Points on a hilly landscape, in no order, each with its height.
A climber steps from a point to the highest of its 3 nearest points, and stops where none of them is higher. Distance is the straight distance between rows; heights are no part of it.
K948 height 24.8: [  0   6   6  -6   2 -13   3   6   8  -2  -8   9  -5   0  -6 -12   3  20
  14  -3  -4   4   2  -3  -6 -19  -4   8 -12   0   1   8  12 -10  -1  14
  15   4   1  10   0  -4   8]
K470 height 36.1: [  4  -4  16  14  11   4   5 -11 -15   7  32   5   1  -4  19   2  10  11
   8  -1   2   2  -6  -3 -12  14 -10 -15 -14 -11   4  13  13 -10  21   1
  17  17 -10   6  -4  -3  11]
K722 height 6.0: [  7   6  -3  -6   0  -5  11  -3 -11   6  12  -5  -1   6   5  11   0   2
   1   7   1   0  -1   3   8  -3   4   2  -1   8  -7  -7  -6   0  -4  -5
  -1   1  -3  -4   2   4 -16]
K966 height 23.9: [-13   5   2  -3  -7  -8  -9   1  -5  -3  -8   5   2  -3  -6  -6   9  -1
  -3 -14   7  -4 -14  -5  -4  -3   5   4  16  -4  13  -8   3  10  -8  -2
  -5 -17   5  -7   6   0  16]
K509 height 17.0: [  9 -10  -3  10  -1  21   5   0  20  -2  -7  -8   1  -1   7  -3   2  -6
 -13   7 -16 -15  16   0   0   4 -14  -9  -9   0 -20   9  -2  -2   9   0
   3  24  -1   4  -1  -9  -8]
K770 height 14.2: [  9   6  -4  -7  -2   0  13   1 -13   9  12  -8   1   4  -2  17  -9  -9
   0  12   8  -4   2   2   7   3  13   2   0   8 -11 -10 -13   5  -3 -10
 -13  -1  -1  -1  -4   0 -23]
K813 height 29.7: [-15   2  -4  -4  -6   7 -23   5   1   1  -6  -5  -2   9 -15 -12   5  -2
 -12 -21  -2   3 -10   7   6  -5  15   7   9   4  22   3  -6   4  -4  10
  -1 -19   8 -10   2   4  12]
K692 height 30.7: [ -4   9  -4  -9  -6  -9   1   1 -14  -1   3  -3   3   1  -2   3   9   4
   0  -6   7  -4 -16   1   4  -5   5   5   6   0   4  -9   0   8  -7  -8
  -3 -10   2  -4   7   2  -3]
K458 height 29.0: [ 13 -11  -6   7   1  21  -1   3  23 -10 -18  -2   2  -7   0  -8   4  -1
  -6   5 -26 -10  12   0   3  -3  -2   7  -5   5 -14  -1  -4 -15   7   1
  -3  14   2   3 -10  -6 -18]
K474 height 12.9: [-11   3   1  -4   0 -30  -4  -5   0  -8 -11  22   0  -4  -6  -8  -9   2
  17  -5   9   4  -3  -5 -12  -2  -8   3   9 -15   7  -3  11   4 -11   2
   2 -11  -6   5  -3  -3  27]
K583 height 25.8: [-13   6  -2  -3  -2  -8  -7   0  -7   4  -5   4   2  -6  -2   3   3 -10
  -8  -2  13  -4 -20  -6   2   2  -3   1  22  -6  16 -11  -1  22 -14  -9
 -12 -14   4  -3  11  -1  15]
K892 height 1.8: [-21   4   9   1   1 -22 -20   0   3   1 -16  13   9  -3  -9 -10  -6 -10
  11  -7   3   1  -8  -4 -11   4  -2   1  17 -14  16   1   1  10 -15   5
  -7 -19  -3  -3  -5   4  39]
K105 height 33.0: [  7  -2   9   4   2   0   8   0   6   9   8  -4  -4   1   9  -6   5  13
   8   0   0   8   9   1  -6  -8 -19  -9 -19  -1  -1  16   5  -8   4  12
  17  16  -4  10   4   3   5]
K893 height 43.3: [ -5 -13  -9  -5  -8  17  -8   9   4 -16  -9 -19   5   2 -10  -8  -6 -11
  -2 -12  -8   1   1  13   4   3  19   0   4   3   6   0 -12  -4   5   0
  -9 -13  11  -9  -7  10 -14]
K730 height 30.1: [  6   3   5  -1   1  -5   8   4  11   3  -1  -7  -4   2   1  -9   6  12
  12   5 -11   5   8   3  -1 -11 -10   0 -14   1  -5   9   4 -11   0  12
  13  13  -2   5   4   3  -3]
K360 height 36.7: [  3   2  -6  -9  -4  -1   5   2  -5  -4   1 -11   4   2  -4  -1   2   0
   7   1  -7  -3  -3   7   1  -4  11   3   5   4  -8  -8  -5  -4  -3  -4
  -4  -6   0  -5  -2   7 -19]
K690 height 45.0: [ -5   8  -1   0   5 -24   3  -9  -7  -7   6  19  -5  -6  10   9 -10   2
  -1   1  14  11  -9  -7   3  11 -11  -2  15  -5   5 -11   8  11 -14  -8
  -2  -9   1   1   9   2  16]
K441 height 26.3: [ 11  -8  -4   2  -1  10   2   1  20 -11 -14  -4   1  -4  -4 -11  -2   1
   1   4 -24  -4  10   3  -1  -3   2   4  -3   5 -13  -3   1 -17   3   3
  -4   8   2   0 -11   0 -18]
K680 height 20.8: [ -8   2   2  -3   5 -32  -3  -4   4  -7 -10  29  -7  -2  -5  -1 -14   6
  22   6  10   5   5  -5 -11  -5 -11   4  -5 -15   8   1  16   0 -11  10
   7  -2  -7   9  -5  -5  29]
K445 height 32.5: [-13   1  -3 -10 -10  11 -13   8  -5  -3  -1 -17   4   6 -15  -4   8  -8
  -5 -10   0   1  -9   8   3   2  20   4   8   4  15  -3 -12   2   1  -1
  -8 -16   9 -12   1   6  -8]
K855 height 33.8: [  7   2  14  14   4   7   7  -6  -8  12  22 -11   0   5  18  11   4  -5
  -5  12   2   0   9  -2  -4   9  -7 -15 -10   7  -4  11  -5  -5  12  -1
   6  14  -8  -3   0   2  -3]
K767 height 13.7: [  9  -8   3   9   0  14  11  -4  16   1  -2  -9   0   0   9  -5   4  -2
  -4   9 -12 -10  17   3  -2   1 -14 -13 -12  -1 -17  12   3  -4   6   4
   4  22  -4   3   0  -2  -5]
K688 height 15.5: [ -1   6   0  -9  -4 -10   2   2  -2  -5  -4  -3   1   3  -5 -11   5  13
  11  -8  -8  -1  -4   4  -2  -9   5   7  -1   2  -1  -4   4 -10  -4   2
   6  -3   2  -1   0   5  -5]
K10 height 5.9: [-10   6   4  -6  -3 -23  -3  -2  -5 -10  -9  18   1  -5  -4  -9  -1   6
  10 -13   5  -2  -5  -4 -13  -7  -2   5   9 -10   8  -5  12   4 -11   1
   1 -12  -2   3  -1  -3  22]
K608 height 24.2: [ -2   2   3   2   4 -25   3  -2   4  -3  -3  29 -10  -7   3   2  -9   9
  14   2  13  12   5  -7  -5  -6 -14   1  -4  -6   8  -1  17  -1  -7  10
  11   0  -5   5   3  -4  26]
K553 height 43.2: [ -5  10  -1   9   8 -27   2 -11  -6  -6   5  23  -6  -5  14  11 -14  -2
   4   7  14  18  -5  -9   3  16 -13  -5  14  -7   6  -8  14   6 -11  -4
   1  -6  -1   2   8   6  22]
K2 height 27.5: [-13   7   0  -5  -5  -1 -14   3  -7   2  -4   1   5  -2  -7   0  10  -7
  -7  -9   7  -4 -19  -3   2  -3   7   7  14   2  19 -10   0  15  -9  -3
 -11 -18   5  -6   8  -1  12]
K713 height 32.6: [ 10 -14 -17   3  -2  27  -7   7   8 -11 -20  -1   8 -10  -4   0  -3  -1
 -11  -1 -17 -11   7   3   7   2   9  13   4   3 -18 -11  -7 -14  14 -10
  -4  -1   3   0 -17  -5 -29]
K106 height 35.7: [  5  -2  14  19  11  -3   1  -1  -8   9  20   9  -4 -14  20   5   5  11
   0  -1  13  12  -3 -11  -7   7 -15  -9 -11  -5  10   6  15  -5  12   3
  19   9  -8   4   5  -1  18]
K463 height 20.7: [  2   8   4  -7  -2  -9   3   2   4  -5  -6   0   0   3  -5 -15   3  14
  13  -7 -10   3   0   2  -6 -12   5   7  -6   2  -3   2   4 -14  -4   8
   9   0   5   3  -2   4  -5]
K857 height 18.9: [ 10  -4   3  10   2  16  11  -4   3   9  10  -8  -4   5  12  12  -4 -11
 -14  16  -1  -7  19  -2   0   8   0 -11 -10   8 -16   8  -8  -1   8  -3
  -4  16  -6  -2  -2  -6 -13]
K431 height 25.4: [  5   2   6   1   3 -15   5   2   0   3   2  18  -8  -8   7  -1   1  17
   6  -1  12   9   6  -8  -2 -13 -15   5  -8  -1   5   2  14  -2  -2  12
  15   5  -3   5   9  -3  16]
K283 height 22.6: [ 11  -4  -7  -2   1   9  13   0  -1   6   6  -7  -1   4  -1  15  -9 -10
  -6  17   0  -5   9   2   6   2  10   0  -1  10 -18  -5 -10   1   0  -6
 -11   5  -4  -3  -7  -7 -24]
K879 height 31.2: [  6  10   3   4   5 -14   6  -4  -8   5  13  14  -6  -5  12  12   2  11
  -4   0  10   8  -1  -7   6  -2 -11   3  -2   8   1  -3   8   0  -3   2
   7   1  -3   1  12  -1   6]
K388 height 37.1: [ -6   9  -3 -10   0   6  -3   6 -14  12   9 -12   5   2 -10  10   1 -14
  -4   4  18  -4 -21   0  10   4  14   6   4   3   8 -10 -20  23  -4 -16
 -19 -15   6   1   6  -2  -9]
K228 height 22.4: [ 12  -9  -3  10   0  21   1   3  26 -10 -17  -3   2  -5   2 -10   7  -2
  -6   5 -26 -11  12  -2   2  -3 -10  -1  -9   2 -17   4  -1 -10   9   1
   1  21   3   5  -8  -9 -11]
K998 height 43.0: [ -6   6  -2 -12  -6   4   0   5 -16   4   6 -11   6   6  -6   7   4  -7
   1  -1  11  -6 -15   5   5   0  14   4   6   0   3 -10 -11  12  -5 -12
 -12 -11   4  -5   6   3 -13]
K932 height 13.4: [ 10 -14 -10   3  -5  15  -3   5  15 -21 -20  -5   3  -7  -4 -15 -10   0
  -4  -9 -19  -5   6   8   2   0  10   4   4   3  -7  -6  -4 -18   5  -2
  -6  -2   9   0 -17   4 -20]
K565 height 30.2: [-12  -4  -6 -11   0  18 -17   6  -4   4   2 -15   0   8 -23   7   5 -20
  -9  -1   0   9  -7   6  14   5  25   7  11   5  14  -2 -21  13   4   1
 -18 -18   7 -11  -5   3 -14]
K909 height 15.4: [-12   5   6  -3  -4 -13 -13  -1  -1  -9 -11  10   2  -1 -10 -11   3   4
   3 -17   6  -5  -9  -4  -9  -4   4   6  12  -7  12  -3   7   7  -8   1
  -1 -16   0  -2   3  -1  23]
K702 height 39.8: [ -5  12  -2  -2   2 -14   3  -6 -14   0   7  10  -3  -4   8  11  -7  -5
 -11  -2  20   0 -19 -10   7   9  -2   0  16  -4   6 -14   1  19 -15 -16
 -12 -13   8   2   8  -1   6]
K983 height 60.2: [-13   6  -2   2   4 -31  -3 -11  -5  -3  -4  20   0   1   6   5 -17  -2
  14   6  13  16  -8  -2  -1  15 -15  -2  13 -14   7  -4  13   8 -16  -5
   1  -7  -4   1   3   4  30]
K737 height 19.1: [-15   5   5  -1  -6  -1 -19   5   3  -2 -13   8  -1   3 -11 -11   5  -2
  -9 -21   3  -1 -10  -1  -3  -7   9   5  13  -1  19   1  -1   9  -6   7
  -3 -21   3  -6   0   1  25]
K52 height 36.6: [  1   9   0  -2   3 -15   6  -5 -16   2  10  12  -4  -2  12  15  -7   2
 -12   0  18   2 -16  -7   8   7  -3   2   8   3   2 -13   2  12 -10 -13
  -7  -8   4   1   8  -1   0]
K365 height 26.4: [  1   5   1   6   7 -23   3  -6  -2  -2   5  24  -8  -8  10   8  -5   9
   2   3  15  13   0  -8   1   0 -16   1   3  -1   5  -2  16   1  -9   4
   9  -1  -3   2   8   0  20]
K900 height 22.2: [10  6  5  5  4 -6  8 -3 -9 11 14  1 -3  4 13 10  3  7 -2  8  2  6  3 -2
  7 -3 -6  0 -6 10 -2  0 -1 -4 -2  2  6  6 -5 -3 10  1 -6]
K926 height 39.4: [  6  -5   8   2   3   2  11   1  18   1  -6 -10  -3   1   0 -16   4   5
  12   3 -14   2  13   0  -8  -7 -13  -8 -21  -4  -8  17   4 -11   4  13
  10  23   0  12  -5   3   0]
K527 height 28.7: [  6  -5 -14  -7  -1  12  10   1  -5  -1   0 -11   7   1 -10  11  -9 -11
  -3   9   3 -10   5   3   3   3  17   3   3   5 -17 -11  -9   5   4 -12
 -16  -6  -2  -4  -7   0 -27]
K613 height 20.1: [ 12  -6  -2   6   0  12  10  -3  10   5   2 -10  -1   3   8   9   0  -8
  -8  15  -9 -10  19   1   2   0  -4  -8  -6   8 -17   7  -6  -2   3   3
  -3  15  -6  -2   0  -5 -13]
K723 height 33.1: [ -8   6  -4  -3   1 -27   2  -5  -5  -7  -4  19   1  -5   3   2  -8   2
   7  -3  11   6  -6  -3  -4   4 -10   1  16 -11   6  -8  11  12 -13  -4
   1 -11  -2   0   7  -1  24]
K924 height 22.9: [  4   8   0  -3  -2 -14   5  -2  -3   3   5   5  -4   1   4   2   5  14
   3   0   1   2  -2   1   4 -10  -6   3  -4   4  -3  -2   4  -4  -6   4
   8   2  -4  -2   9   0  -1]
K652 height 27.1: [  1   3   7  -1   2 -11   6   1   5   4   1   8  -6  -2   2  -8   5  18
  10   1   1   8   6  -4  -3 -17 -11   3 -15   0   3  10  10  -8   0  14
  17  10  -4   5   5  -2   7]
K405 height 8.3: [ -6   8   2  -9  -6 -12  -4   1  -4 -10  -7   4   4   1  -7 -11   7   9
   7 -14   3  -1  -8   0  -4  -8   5   8   6  -2   4  -3   7   1  -4   1
   4 -11   2   0   2   1   8]
K904 height 37.7: [  8  -7  11  10   0   9  10  -9  -3   0  18  -9  -1   6  17  -2   3   1
   1   0  -6  -4  14   4 -11  12 -13 -24 -12  -4  -7  20   4  -9  14   2
  11  24  -9   6  -3   2   0]
K825 height 30.3: [-15   2  -4  -6  -3  11 -23   5  -6   9  -3  -2   0   6 -15   2  11  -9
 -16  -8   3   3 -15  -1  10  -1  17   9  15   8  25  -5 -10  11  -4   3
 -13 -20   5 -11   5  -1   5]
K103 height 36.0: [  5   9  11  19  13 -11   4  -2  -7   5  19  18  -8 -13  20  17  -2   5
  -8   6  16  14  -6 -16   3   8 -11  -2  -1   6   9  -5  11   0   3  -1
   6   2  -1   0   9  -3  12]
K614 height 28.9: [-14   6  -2  -7  -4   5 -13   7 -10   5  -2  -6   5   1 -10   3  12  -7
  -8  -7   7  -3 -18   0   4  -4  12   6  12   1  18 -10  -5  15  -6  -7
 -10 -16   7  -7   9   1   1]
K265 height 37.0: [-10   6  -1 -12  -1  12 -10   7 -12  10   7 -16   4   5 -19   9   6 -17
  -3   4  11  -3 -16   2  10   2  21   8   6   3  11  -9 -18  20   0  -9
 -19 -16   8  -5   5   1 -12]
K258 height 15.3: [-13   7   4  -7  -6   1 -15   5  -3  -8  -9  -3   2   4 -12 -19   5   6
  -2 -22   1  -2 -11   3  -5  -8  12   5   6  -1  14   2  -1   1  -2   4
   4 -18   7  -5   1   3  12]
K616 height 34.1: [  2  -6  12   0   2  -2   9   4   7   7   1  -1  -3   4   3 -13   2  16
  15  -4   0   4   8  -1 -12 -14 -16  -7 -26 -12   2  21  10  -8   5  14
  20  20   0  17   0   0   8]
K643 height 14.4: [-18   3   4  -4   4 -35 -13  -2  -1  -5 -17  18   4   3 -10  -4 -17  -2
  26   4  10   4  -7  -2 -15   3 -12   0   2 -22   8   0  10   3 -15   4
   1 -10  -5   8 -11  -1  37]
K650 height 3.5: [ 11  -7 -15   2   5  30   0   5   5   9  -8   1   3  -2  -6  17  -6  -4
 -18  16  -7 -12  13  -3  10   3  10  17  -6   1 -30  -4 -19   2  19 -14
   0  11   1   4  -7 -19 -23]
K982 height 42.6: [-16   7  -3   1   2 -24  -4  -8  -6  -2  -5  11   3  -3   5   3 -10  -7
   8   4  12   8 -15  -3  -1  14 -14  -2  21 -15   9  -5   5  18 -19  -9
  -7 -11   1  -2   7   5  28]
K200 height 13.6: [ 9  2  1  2  1 -1 11 -1  3  6  6 -8 -3  4  6  2  5  3  2  9 -8  2  9  3
  3 -5 -5 -4 -7  8 -7  6 -1 -6 -3  7  4 10 -3 -2  6  3 -9]
K979 height 30.0: [-13   2  -5  -3  -5   6 -25   6   1   8  -8   2  -1   9 -14  -7   7  -4
 -18 -19  -2   3  -9   1   9  -5  15  11  15   6  23   0  -4   7  -5  11
  -5 -20   3 -12   0  -1  16]
K919 height 31.1: [-14   0  -8 -10  -3  15 -21   8  -6   6  -1 -13   1   9 -18   2   9 -12
 -11  -8   0   7 -11   8  13  -1  21   7   9   7  22  -4 -15   8   0   3
 -11 -20   8 -14   0   4  -5]
K301 height 41.4: [  9  -5   3   3   0   4   7   1  24  -8 -14  -6  -2  -2  -4 -16   1   5
   7   4 -24   0  12   4  -4  -6  -3  -1  -7   4  -9   5   2 -17   2   9
   2  16   3   4  -7   4 -10]
K266 height 59.8: [ -2  -4  -6  -8  -7   7   3   5  -9  -3   0 -17   8   4  -8   4   1 -10
   6   1  -1  -6  -5   6   2   0  18   0   4   5  -3 -10  -8   2  -1  -6
 -11  -8   3  -7  -4   9 -20]
K990 height 41.2: [ 12  -7  -8   2   2  15   8  -1   8   4  -2  -6  -1  -1   2  10  -2  -7
 -10  17  -9  -7  14   0   5   0   4  -1  -1   9 -22  -3  -6  -3   4  -2
  -7   9  -6  -4  -5  -6 -20]
K997 height 34.9: [  5 -10  12   1   3   5  10  -6   4   4   6  -8  -5   6   7 -13   2  10
  14  -6  -5   4   8   4 -10   0 -18 -18 -23 -13  -2  25  11  -9  10  11
  16  25  -5  17  -5   2   6]
K121 height 40.0: [  7  -4  13  16   2  11   9 -10 -10   6  22 -10   1   5  20   5   4  -3
  -2   5  -3  -7  12  -1 -10  16  -8 -23 -10   0  -5  16   1  -6  16  -1
   9  19  -9   0  -3  -1   0]
K588 height 20.4: [ -1   6   0  -7   0 -19   2  -1   1  -5  -3  15  -4  -3   0  -6   4  17
  10  -5   4   3  -2  -3  -1 -16  -7   7  -4  -1   0   0  12  -4  -5   7
  12   0  -3   5   7  -3   8]
K618 height 8.4: [  8  10  -2  -6   0  -7  10  -2 -17   9  15  -3  -2   7   5  14  -5   0
  -5   7  10  -1  -7   2   9   1   6   3  -2   9  -3 -12 -11   7  -6 -11
  -8  -5  -1   1   3   1 -16]
K480 height 7.6: [-18   5   4   0  -3 -16 -12   0   1  -2 -13  13   5  -3  -8  -9   0  -6
   5 -10   6  -2  -9  -6  -9   0  -2   3  18 -10  15  -4   4  14 -12   0
  -7 -18  -3  -3   0   0  33]
K530 height 43.5: [  7  -6   5   2   2  10   8   4  25  -4 -10  -9  -2  -2   0 -14   4   4
   9   4 -21  -2  13   3  -6  -5 -10  -6 -12   0 -11  12   2 -12   4  11
   5  22   1   8  -6   2  -5]
K972 height 9.8: [  9   2  -5  -2  -1   1  12  -4   2   7   8  -7  -2   4   6   9  -1  -3
  -2  14  -7  -3   8   4   5  -5   2  -2  -2   9 -12  -1  -5  -5  -2   1
  -4   8  -6  -4   0   2 -17]
K295 height 48.7: [  5 -12 -14  -1  -2  22   0   6  -1 -10 -12  -7   9  -7 -12   7  -7 -11
  -7   4  -5 -11   6   3   4   4  16   8   9   1 -19 -10 -10  -5  13 -13
 -11  -6   3  -5 -12  -2 -29]
K666 height 35.1: [-10   6  -3 -13   3  15 -13   9 -10  16  12 -13   2   3 -26  11   2 -22
   0  11  16   1 -17   0  14   6  25  14   6   5  13  -6 -25  26   2  -9
 -26 -16   6   1   4  -7 -14]
K432 height 9.4: [  7  -4  -2   2   0   7  11  -1  17   0  -5  -9   0   0   3  -2   1   0
   1  10 -16  -4  14   2   0  -5  -3  -3  -5   6 -15   2   0  -9   0   5
   0  14  -4  -3  -1   2 -13]
K883 height 15.9: [ -3   8  -2  -6  -1 -18   5  -2  -7  -6  -2  13  -1  -5   3  -3   4  13
   4  -9   6   0  -6  -3  -2  -9  -3   6   6  -2   2  -6  12   4  -7  -1
   4  -7  -1   1   7  -2   9]
K850 height 34.3: [  6 -10  14   4   5   4   3  -6  -8   4  16   3  -3   3  14  -7   4  16
  11  -8   4   6   4   2 -14   2 -18 -17 -23 -14   3  22  12 -13  14   8
  20  19  -7  14  -3   0  12]
K364 height 10.4: [  8  -9   2  13  -1  24   6  -6   3   2   6  -9  -1   4  15  10  -3 -11
 -19   9  -4 -16  17  -3  -3  12  -5 -16 -10   4 -20  13  -3   0  16  -8
   3  22  -3   4  -3 -10  -8]
K471 height 35.0: [  7  -9 -12  -4  -4   9   8   2  -1  -3  -4 -10   6   0  -6   7  -5  -8
  -1   8  -9  -9   4   5   2  -1  13   2   5   6 -16  -9  -6  -3   1  -7
 -11  -2  -2  -4  -6   1 -26]
K521 height 31.0: [-15   2   0  -1   3 -34  -9  -8  -4  -2 -12  15   5   1  -2  -3 -15  -4
  21   3  10   9  -8   0  -7   9 -15  -1   9 -20   7  -2   9   9 -16  -3
   1  -9  -5   4  -1   2  35]
K67 height 15.1: [  8  -4  -5  -2  -2   6   8   1  11  -7  -7  -9   3   0  -2  -4   1   1
   4   6 -16  -5   9   6  -1  -3   6   0   1   6 -14  -5  -2 -11   1   3
  -3   5  -2  -4  -5   3 -19]
K654 height 39.3: [  1  11   2  12  12 -22   5 -10  -8  -2  12  24  -9  -6  18  15 -11   0
  -5   7  14  16  -8 -12   4  14  -9  -5  11   1   7 -10  13   5  -7  -5
  -4  -6   1   2   9   2  14]
K601 height 47.3: [ -5 -10 -10  -5  -7  19  -8   9  -1 -10  -5 -19   7   0 -15   3  -2 -17
  -2  -3  -2  -2   1   8   2   5  21   1   8   2   2  -6 -14   2  11  -4
 -14 -15   8 -11  -6   8 -20]
K332 height 35.4: [  6   3  16  17   9   2   1  -4 -11  15  25   1  -3  -7  22   8   9   8
  -3   4   8   4  -4 -11  -5  11 -11  -9 -13   0   7   8   7  -4  14   2
  12   9  -6   3   6   2   9]
K573 height 32.9: [  7   2  11   8   3   2   7  -2  -6   9  17  -7  -2   2  16   1   5   7
   0   4   1   5   6  -1  -2   1 -13 -12 -14   4   0  13   2  -6   6   7
  12  16  -5   3   6   3   4]
K604 height 30.4: [-14   1 -11  -8  -6   9 -24   6   0   6  -4  -8  -2  11 -18  -4   5  -4
 -18 -16  -2   9  -8  10  15  -4  19  12  11   9  24   3  -9   5  -4  10
  -5 -19   6 -13  -3   2   7]
K734 height 32.3: [  9  -6   7  11  -1  13   9  -7   2   6  13 -12  -3   5  15   7   1  -6
  -7  11  -5  -6  16   3  -5   8  -8 -21 -10   4 -12  14  -2  -2  10  -1
   4  20  -8   1   0  -1  -6]
K302 height 12.1: [  9  -8  -8  10   1  27   1  -1  15   2  -8  -5  -1   0   7   6   3  -6
 -19  11 -13 -15  16   0   6   3  -6  -3  -9   3 -24   4  -9  -2  14 -10
   3  22  -2   3  -2 -14 -15]
K647 height 29.5: [  1  -4  -4  -6  -9   4   0   4   7 -15  -7 -14   3   3  -9 -16  -4   1
   6 -15 -14   0   1  12  -5  -2  15   2   3   1   0  -1  -5 -16   0   2
  -2  -8  11  -5  -9  11 -11]
K327 height 26.1: [  1  -1  -7  -7   0  11   5   6  -8   5   6 -14   8   0 -19  12  -8 -20
   1   9  12  -8  -1   3   8   8  22   5   5   1  -8 -10 -16  18   4 -16
 -23  -9   2   0  -6   1 -25]
K929 height 30.8: [-14  -4  -6  -6 -10  14 -19   7   5  -3  -6 -14  -2  14 -15 -11  -1  -5
 -12 -18  -4   6  -4  13  12   0  19   6   3   5  20   4 -14   1   1  11
  -3 -15  12 -12  -3   9   0]
K184 height 35.5: [ -9  -1  -2 -10 -10   8  -8   5  -5  -6  -4 -15   5   7 -11  -6   7  -5
   3 -12  -3  -3  -9   9   1  -2  17   3   6   5   8  -3  -7   0  -1  -2
  -4 -15   9  -8   2   9  -8]
K140 height 6.9: [ 11  -6  -8   6   3  26   5  -1   8   7  -1  -3  -1   1   5  16  -7 -10
 -22  18  -4 -10  19  -4   7   5   2   2  -9   8 -25   2 -12   2  12 -10
  -5  15  -3   2  -5 -16 -18]
K192 height 23.2: [ -8   6  -4  -5  -4 -18   0  -3  -9  -4   1  11   3  -4   4   2   3   2
   0  -7  13  -2 -15  -5  -2  -1  -4   4  13  -4   6  -9   7  15 -13  -9
  -2 -11  -1  -2   8  -1  12]
K542 height 52.2: [ 11 -12 -10   4  -1  19   0   4  17 -11 -15  -3   6  -7  -4  -5  -1  -1
  -6   7 -21  -8   8   4   3  -1   5   7   3   4 -18  -7  -2 -15   8  -4
  -4   9   3  -1 -12  -4 -23]
K712 height 25.0: [  4   4   4  -5   2  -7   5   3  13  -4  -9  -1  -2   2  -7 -16   1  13
  16  -2 -16   4   4   2  -5 -12   2   6  -8   2  -3   6   3 -17   0  12
  10   6   6   5  -3   4  -6]
K876 height 35.9: [  8  -8   9   5   1   8  10  -5   6   4  10  -9  -3   5  11 -10   3   4
   6   0  -6   1  14   5  -9   4 -16 -19 -16  -6  -9  20   5  -7  11   8
  12  24  -7   8   0   2   3]
K860 height 19.8: [ 16 -12 -16   7   0  28 -13   7  13 -15 -22   3   5  -6  -4 -10  -4   4
 -11  -6 -23 -11   7   6  11   4   3  14  -2   5 -10  -7 -11 -19  14 -10
   0   4   7   3 -19  -4 -27]
K863 height 23.8: [  2  -6  11   6   6  -8   3   4   3   5   1  17 -10  -6   7  -2  -2  16
   8  -3  15  11   9  -7 -11 -13 -21  -2 -22 -11   9  13  17  -4   1  15
  22  12  -5  13   2  -4  21]
K406 height 32.4: [  0  10  -1 -11  -1  -6   3   0 -19   8  11  -2   2   1   2  12  -3  -4
  -8   0  18  -4 -20  -4  11   4   5   4   5   1   5 -13  -9  16  -9 -17
 -12 -13   6   2   9  -3  -7]
K562 height 26.5: [  7 -12  -9  -2  -4  13   3   3   7 -13 -10  -8   4  -5  -7  -4  -3  -4
  -1   3 -17  -5   5   6  -1   2   8   4   6   4 -13  -9  -3 -13   6  -3
  -8  -3   2  -4  -9   3 -24]
K495 height 36.5: [  5  -5  14  11   6   6   6 -10  -8   6  25  -3   0   4  19  -1   7   7
   5  -2   0   2   4   2 -13  13 -12 -21 -13  -6   0  18   8  -9  18   3
  16  18  -8   6  -2   4   4]
K176 height 24.4: [  2  -3   6   9   7 -14   3  -1   1   4   7  23  -9 -11  10   3  -2  11
   5   1  15  14   5  -9  -6  -4 -19  -3 -10  -4  11   6  18  -4  -1  10
  18   5  -5   4   8  -2  25]

Where does a climber stop that starts at each point below?
K302 => K542
K813 => K266
K825 => K266

Call two points neighbours if one is among the 3 nearest of the other. Go from one point of each pair to the other, from neighbour to neighbour, staying as high as possible. Name the lowest point that can't be avoided.
K471 / K542 => K713
K530 / K990 => K283
K998 / K702 => K406
K983 / K690 => K553
K295 / K266 => K471
